A landscape with many valleys, sampled at points; each row gives a point and its height.
From any point a ball rolls to the lowest of the 2 points nearest to it. It stops when none of these is lower. Distance is the straight distance between rows; heights are no part of it.
Z698: [-41 -34  13 -10  10  14  13 -20 -10 -32 -37 -17  -2 -51 -22 -20  42  40
 -46 -39 -35  -5  48 -15]  h=66.3
Z2: [-27 -20  27   1  12  20  38 -19 -19 -27 -20 -43 -14 -85 -25 -17  66  60
 -25 -31 -36 -26  49 -33]  h=69.6
Z188: [ -1 -12 -57  13 -83  37  22  -9  -2  -1  49  -6 -18  15  36 -40  59 -30
 -26 -17  29 -15  -5 -37]  h=54.0
Z231: [-38 -18  27  12   4  -3 -10   5 -22 -15  -8 -11  -3 -26 -14 -24  14   0
 -19  23   2   9   0   3]  h=56.8
Z901: [ 23  -4  72   2  59  -9  18 -35   9 -33 -19 -18  29  -7 -40  -4 -39  -5
  41  24  -7 -29 -24  47]  h=48.3
Z913: [  0  29 -39  -2 -40  26  -6   8  21  11  52  -3 -13  26  21 -26  25 -13
 -21 -19  21 -13  -6 -18]  h=29.9
Z85: [-60 -32 -20  25 -50  10   7   1   0  -3 -12  -4  -7  -4  22 -19  43   7
 -35 -17  11  -3  33 -18]  h=41.1
Z528: [-18 -24  30   4  18   2 -27   5  34  12  -3  25  14   4   2  -6  13   1
  -5  -5   9  11  15   7]  h=88.3
Z739: [ 37   6 -50   1 -39   0   3  42   3  20  29  17 -13  46  40   1  18 -20
   9 -24  -4   6  -7 -12]  h=38.8
Z600: [ 31  17  45 -17  65 -15  37  -7   1 -15  -8 -14  17  -1 -34  14 -42 -10
  37  28 -18   0 -31  28]  h=58.5
Z570: [-31 -42  28  17  38  11  25  -9  -1 -42 -30 -15 -10 -65 -46  -6  31  45
 -45 -12 -58  -9  46   3]  h=69.0
Z91: [-18 -16  63  23  43   4  14 -21 -13 -50 -33   1  -8 -54 -19  -9  35  43
 -37 -14 -24 -27  43   3]  h=71.8
Z526: [ 10  43 -34   0 -56  20 -20  35  22  19  68 -23   6   9  30  12  21 -20
   0  -7  30 -19 -22  -9]  h=27.3
Z702: [ 52  28 -12 -23  46  -9  -1  16 -17  25 -18  -6  30  -2 -17  50 -19  -7
  57  44 -17  49 -30  25]  h=82.8
Z511: [ 16  25  36   8  -8   2  -3   2 -19  23  28 -14  -9 -11  -1 -15  16   8
  -2  15  15 -33  -7   5]  h=39.0
Z65: [-27 -24 -13   8  19  21 -29 -19 -20 -13 -29  24  30  -5  10  -3 -65 -15
 -19  36  -3  44  10  31]  h=22.8
Z471: [ 26  59 -17  -6 -33  42 -14  29   3  25  74 -12  -5   8  22  26  26  -4
 -16   1  19 -52 -42  -8]  h=24.8
Z994: [-34 -30  25 -18   9   1  -8  -1 -19  -5 -34  -2  -4 -14  -5   5 -19   8
   4  29   8   5   1  31]  h=59.5
Z701: [ 32 -17 -57  -2 -51   6  19 -16  21   2  25   2  -2  45  40 -14  27 -39
  46 -10  31  51 -10 -27]  h=47.9
Z742: [-41 -32  15   5  43 -14 -14  -5  -3   0 -12   4   2  -8 -26 -28 -36   2
 -13  11  -8   3  41   8]  h=19.4
Z962: [-18 -17 -68  21 -56 -12  21 -19  -3   1 -22  47  19  55  25  -1 -22 -25
   3   3  20  51  18   5]  h=5.9
Z63: [-58 -53  16  -3 -12  12 -22 -15 -25 -25 -51  20   3  -2 -13  -6 -18   9
 -25  15  -5  10  29  27]  h=61.9
Z329: [-38 -41  24  22  28  -9 -11 -13  -9 -15 -39  -6 -24 -23 -17 -45 -26  27
 -20 -21 -11 -12  22  10]  h=10.8
Z623: [ -1  25  14 -23  33  -9  -1  10 -10 -11 -12   2  21  -4   5 -19   4  -7
 -11   4  -8 -12 -24  -5]  h=40.0
Z762: [-17 -26 -57  -5   9  -6  -5   7 -11  25 -26  45  20  16  -3  45 -30 -19
  27  29  13  73 -14  14]  h=52.8
Z334: [-26 -28  10   5   6 -19 -13  -8  -3   7 -14  21 -16  25 -38  -4 -32   0
   9   8 -17  15  28   6]  h=28.8
Z129: [-16 -11 -22   3  33   0 -11   0 -20  14 -37  34  15  23 -16  28 -70 -15
  19  31   7  42 -13   2]  h=49.3
Z650: [ 15   4 -27  -2 -12  -1 -14  15   2  22  35  19  -3  11  30 -25  14  -8
   0 -22  14  10   5   4]  h=34.5
Z694: [-36 -38  12   4  36   0 -14  -7 -27  19 -38  34   9  27 -41  -3 -50  -1
   5  20  -4  26  -6   9]  h=38.2
Z506: [ 23  43  16 -21  23 -15   9  34 -11 -31  17 -23  15  -9  -8  -3   1  -7
  11 -10   7 -21 -29  -4]  h=28.5
Z149: [ -6 -22 -76   2 -28 -23   8   2  14  20  -6  34  13  32  14  18 -20 -22
  36   8  23  64 -10   8]  h=34.4
Z58: [  3  -5  17  -7  41 -17  -8  12  -9   1 -22   0  12  10 -12  13 -42  -3
  23  46   3  23 -25   4]  h=49.0
Z609: [ 32 -13 -17   0  24 -14   3  28  -6   1 -14   8 -15  10   9  45 -38 -27
  30   5 -15  68 -22  -2]  h=31.5
Z873: [ 26  44  20 -13   4   9 -24  23  42  32  29 -20   2  12   0  12  16  -4
  18  -8  -9 -37 -10   9]  h=85.1
Z597: [ 42   8 -64   2 -31   0  19  20  13  17  22  12 -17  38  37  33  20 -30
  29  -7  -7  50 -29 -12]  h=42.5
Z724: [ 32  41  -1 -10  13   0  10  35  -1   5  38 -13  -4  11   9  17  18 -10
  20  -8  16   7 -30 -32]  h=18.4
Z747: [ 13  -5 -50 -16 -29 -30 -13  16  21  16   5  17   4  11  21  24 -23 -11
  27   4  16  22   2   6]  h=49.4
Z61: [  6  23   7   3 -17  18 -19 -15 -14 -20  31 -22 -16 -42   4 -24  42  32
 -43 -35  -5 -48  27 -27]  h=50.2
Z290: [ 51  33 -33 -31   8 -23   2  24  21  16  13  -2 -23  34  -1  30  -8  11
  35  -9 -10   9 -19   2]  h=84.9
Z417: [ 13  21   4 -13  -1 -27   4  34 -14   8   3  -5   2  20   4  30 -10 -21
  28   4   2  36 -18 -14]  h=5.3
Z755: [-31  21   2  -4 -30  11  -6  18   9  30   9 -29  -2   2  12  -7  17  11
 -17 -19   4 -44 -11  -5]  h=46.7
Z292: [-39 -34  53   5  31  11  -4 -22 -15 -25 -29 -19  12 -24 -39 -24   3  21
 -18  27 -29 -10  18  -1]  h=54.1
Z359: [ 11   7   7 -13 -23 -15 -14 -10   3   4  14 -14 -38  13   1 -22   3   2
 -19 -18  -5 -11   6 -24]  h=38.5
Z243: [-30 -32 -15  14 -53  -8  12 -10  -2  15   4  11 -14  23  23 -17  23  -8
  -6   1   9  24  34  -6]  h=37.2
Z291: [ 34  34  45 -25  61 -19  38  -8  23   9  10 -26  18   7 -28 -10 -13  -6
  30  14 -15 -42 -29   4]  h=67.7
Z203: [ 28  63  27 -12   6  21   5   7  36  38  46 -30 -10  16  -6  19  19   8
 -16  -9   0 -75 -35   1]  h=83.2
Z738: [  8  -2 -15   1   3 -28 -22  13  13   6 -15  18   1 -15  11  18 -46  -9
  19  -4   8  18  -8  17]  h=51.7
Z460: [ -8  24  36  22  14  19   9 -22  -8   2   6 -38 -13 -56 -11 -27  48  42
 -39 -34  -4 -54  19 -26]  h=57.7
Z98: [  3 -16  40  -6  52 -15  -4 -19   2 -25 -33  20  16   4 -15  -6 -41  -5
   2  11   0  11 -11  11]  h=38.0
Z4: [ -9  -9  58  10  29 -12  -5 -15 -12  -9 -27  -8 -12 -23 -31 -11 -24  12
   5  18 -14 -39  14  13]  h=50.1
Z880: [ 56  21 -29   7   2  -1   1  19  11  25   2   5 -24  14  19  44  -6 -24
  44   4  -8  72 -35  -1]  h=46.4
Z915: [ 34  17 -48  -4  39  -7   8  28 -10  16 -26   6  24  -6   3  75 -34  -3
  63  38   1  78 -17   7]  h=90.7
Z656: [  0  39  68  27  24   9  25 -20   3 -12  10 -42  12 -29 -35  -7  40  22
 -36 -19 -20 -75  19 -17]  h=68.7
Z811: [  0 -18 -55  18 -89   9   2 -22   4  -8  12   7  12  32  42 -39  42 -41
 -13 -22  24   4  -6 -17]  h=52.7
Z451: [ 15   3  -9   9 -40   1 -26 -10 -10  -9  37   1 -33  -5  13 -16  31  11
 -31 -25   9 -42   9 -31]  h=44.5
Z300: [ -4  10   5 -20   1 -22  -9   9  -4 -32   0  20  22   7   0 -12 -11  -9
 -12  25  -4   4  12   4]  h=49.2
Z287: [ -8   3  21  14  28  -2 -12 -22 -20 -16 -26 -14 -16 -21  -7 -51   3  32
 -31 -30  -6 -25  34   0]  h=22.0
Z552: [ 55  42 -61 -16  17  -1  21  25  22  30  19 -15 -27  14  -4  58  14  12
  56  22  -7  25 -41  -4]  h=88.8
Z485: [ -7  -6  22   1 -12  -1  -2 -15  -2  -1 -12   3 -30  -9  15 -26   4  27
 -13 -23   5  -6  20   4]  h=31.4
Z768: [-12 -26 -45  -3 -56 -22 -25   4  13  -9  -6   5  11  21  32  -7 -12 -21
  22   8  11  28  12  -5]  h=56.9
Z371: [-46  -3 -23  -8 -33   3  -1   7  -5  13 -13   0   7  13  31 -18  26   6
 -12 -15   4 -30  12 -19]  h=44.0
Z464: [-12 -22  22   7  53  29 -30 -13 -11 -26 -34  17  23 -20  -6  -2 -88   0
  -4  22  10  13  18  43]  h=11.3
Z550: [-29 -45 -36  34 -57  -7   4 -29  12   2 -21  36  21  26  17 -10   3 -32
 -13   9  18  42  27   6]  h=27.6
Z728: [ 13  -4  28  -9  82   9  -5 -23  -9 -26 -37  18  24 -10 -22  10 -77   2
  11  40   1  12  -7  34]  h=24.9
Z217: [-22  -2   6   6 -62  24  10   0 -12 -20  33 -20 -22 -32  29 -10  65   8
 -59 -35  -7 -14  44 -42]  h=57.0
Z540: [ -7 -17 -40   8 -53  -2  12 -20  11   1  16  16  -5  18  33 -22  33 -34
   4 -21  43  44 -18 -29]  h=50.3
Z662: [ 10  43  17   0  -7  43 -11   1  23  26  54 -33  -7  -2 -22  -4  27  20
 -30 -37   7 -70 -34 -21]  h=81.1
Z875: [ 52 -23 -84   5 -50  13  34   5  33  -2  17  26  -4  54  43  13  34 -39
  33  -6  12  44 -27   2]  h=45.8
Z633: [-27 -25 -21 -12 -18  -5 -23  11 -16 -31 -22  22   1  14  17  -4 -16 -15
   4  10  -1  23  15   0]  h=55.2
Z6: [-56 -42  19   3  -9   7   7 -13 -27 -32 -49  11   7 -37 -17  -2  21  36
 -36  -8 -18   6  26   4]  h=63.9
Z769: [ -1  -8  67  13   9   1  -2 -14 -23   2   4 -17  -4 -20 -21  -7  26  25
   0   7  -6 -46  19  11]  h=45.1
Z708: [  1  60  43   5 -11  27   9  -9  -1  14  34 -32  -2 -21 -22  -3  34  15
 -49 -28  -1 -80   3  -9]  h=77.4
Z427: [  2   0  15  -4   6 -14   2   8  -3   6 -13  15  -9  -2  13  -4 -43  13
 -11 -23   5   7  13  30]  h=39.9
Z332: [ 48  27   1 -33  38 -21   8  13  27  17   7   9   2   2 -12  24 -22   5
  38  -4 -15 -18 -26   6]  h=79.8
Z959: [ -7  15  31  -3   2 -25 -19  12  39  11   8 -11   6   2   1  14   2  -1
   7  10  -2 -13   1   8]  h=86.8
Z624: [  5 -24  54   9  73  -5  16 -44  -9  -8 -38  -1  43 -16 -43  -2 -71   1
  23  37  -9 -29 -17  32]  h=39.1
Z459: [-23  -9 -34   6 -79  20  -1  -5 -11 -23  43  -7 -11  -4  37 -12  46 -14
 -47 -23  18 -19  24 -29]  h=55.1
Z293: [ 34  36   3   3 -18   5 -16  12  -6  23  54   6 -27  -5  -1  15  33   6
 -12   4  13 -47 -25   7]  h=31.6
Z750: [ 39  16  15 -16  53 -25  27   8  16  20 -15  -2  12  -1 -34  45 -35   6
  56  23 -26  13 -37  18]  h=70.6

For each start below, name the point where the ball stops.
Z633 | Z417
Z811 | Z471
Z91 | Z471
Z570 | Z471
Z332 | Z464
Z2 | Z471
Z702 | Z464

Call two points neighbours if one is among the 2 nearest of the other. Go from one point of each pair to the other, from neighbour to neighbour, staying as low as possible. Name the highest point that can't be avoided.
Z417, Z464 | Z738
Z149, Z417 | Z755
Z471, Z417 | Z880
Z464, Z329 | Z129
